Each scene shows the same named points in several views. A view is turned or mirrored, shifted and resized as a whole, has a little noise and may leave points out.
In the rows, 128 means zero.

Scene 1
View 1
(98): [194  80 110 111 102 165 125 116 117  98  88 134 100 170]
(194): [180  54 132 123 160 166 112 123 147 138 170 150 143 151]
(156): [171  93 207 130 181 210 121  96 122 133 156 114 147 195]
(65): [191  50  60 111  96 151 125 136 144 106 101 156 101 134]
(47): [184  47 160 135 186 161  91 129 134 148 189 153 171 165]
(176): [202  88 118 110  94 154 110 123  79  88  53 136 110 197]
(129): [178  46 145 138 182 159 100 126 147 149 186 151 165 152]
(197): [184  20 124 141 194 149  92 139 177 160 228 172 175 125]
(82): [208  40  60 110  88 114  95 154 104 105  78 163 127 160]
(56): [191  67 136 122 137 164 111 126 109 125 129 145 141 174]
(185): [202  65 146 121 136 144  88 132  90 120 110 146 158 192]
(30): [190 105 189 115 138 181 106 106  70 109  86 120 137 224]
(147): [181  46 116 124 154 161 112 124 155 130 166 144 134 146]
View 2
(147): [174 119 220 149  93 133 137 136 163 119  93 163  95 213]
(65): [177 147 216 132  95 154 133 221  93 108 122 160 126 204]
(156): [204 129 236 152 109  60 184  66 181 100  60 121 103 169]
(82): [194 139 192 129 138 143 139 252 126  83 121 190 121 186]
(98): [199 153 227 133 112 107 161 195 104  92 104 136 138 172]
(197): [159  94 209 157  94 151 112 101 218 144 101 191  51 238]
(56): [199 133 214 137 117 101 156 153 159  97  90 151 110 178]
(176): [214 157 208 126 139  87 180 218 110  67  97 140 145 149]
(30): [223 135 213 145 159  48 196 123 190  68  62 139 115 141]
(194): [177 119 223 148  99 127 145 123 172 117  91 159  89 209]
(47): [188 106 215 157 117 114 143 104 218 117  81 171  70 201]
(185): [194 127 211 145 125 115 148 164 169  98  96 167 101 185]
View 3
(98): [223 111 143 143 103 169 163  79 167 109  43 169 103 184]
(185): [209 108 126 135  66 160 141  94 127  88 102 165  61 173]
(197): [136 183 102 153  80  79 131 149 103 111 139 134 111 146]
(194): [183 149 115 144  94 110 145 122 123 104 104 148 106 172]
(147): [176 158 123 149  99 113 144 118 132 110  90 147 114 166]
(30): [255  92 109 119  78 154 162  81 100  47 112 165  42 208]
(176): [241  88 155 138  87 203 155  58 161 104  46 185  76 184]
(129): [174 157 108 142  87  95 141 132 107  91 125 139  95 165]
(82): [176 109 158 154  74 200 120  88 178 148  50 183  92 135]
(56): [209 120 131 142  89 146 155  97 133  96  86 163  88 173]
View 4
(82): [132 177 175 117 106 148  76  77  37 140 112 115 145 122]
(98): [124 170 171 111 151 137  96  91  65 106 142 118 124 134]
(56): [125 145 163 132 124 134 102 110  79 101 134 141 122 135]
(65): [121 187 166  96 134 149  91  91  65 114 111 110 153 118]
(30): [138 113 176 167 126 117 106 115  77  95 162 156  87 159]
(147): [115 147 160 115 116 138 111 129  99  88 112 141 150 119]
(156): [120 112 165 149 138 118 126 141 112  69 157 161 105 147]
(194): [122 140 160 120 111 139 111 130 100  87 114 150 147 122]
(197): [114 134 157 123  72 142 111 158 112  81  81 169 175 100]
(47): [125 119 163 139  91 130 115 145 105  81 114 165 142 121]
(129): [122 126 159 129  96 134 117 146 105  83 113 162 149 117]
(185): [134 134 171 148 109 130  98 111  67 108 133 144 117 141]

In a view up to two points have been moved. Name them for each view, in the order of its rows, or write -.
view 1 -> (30)
view 2 -> (185)
view 3 -> -
view 4 -> -
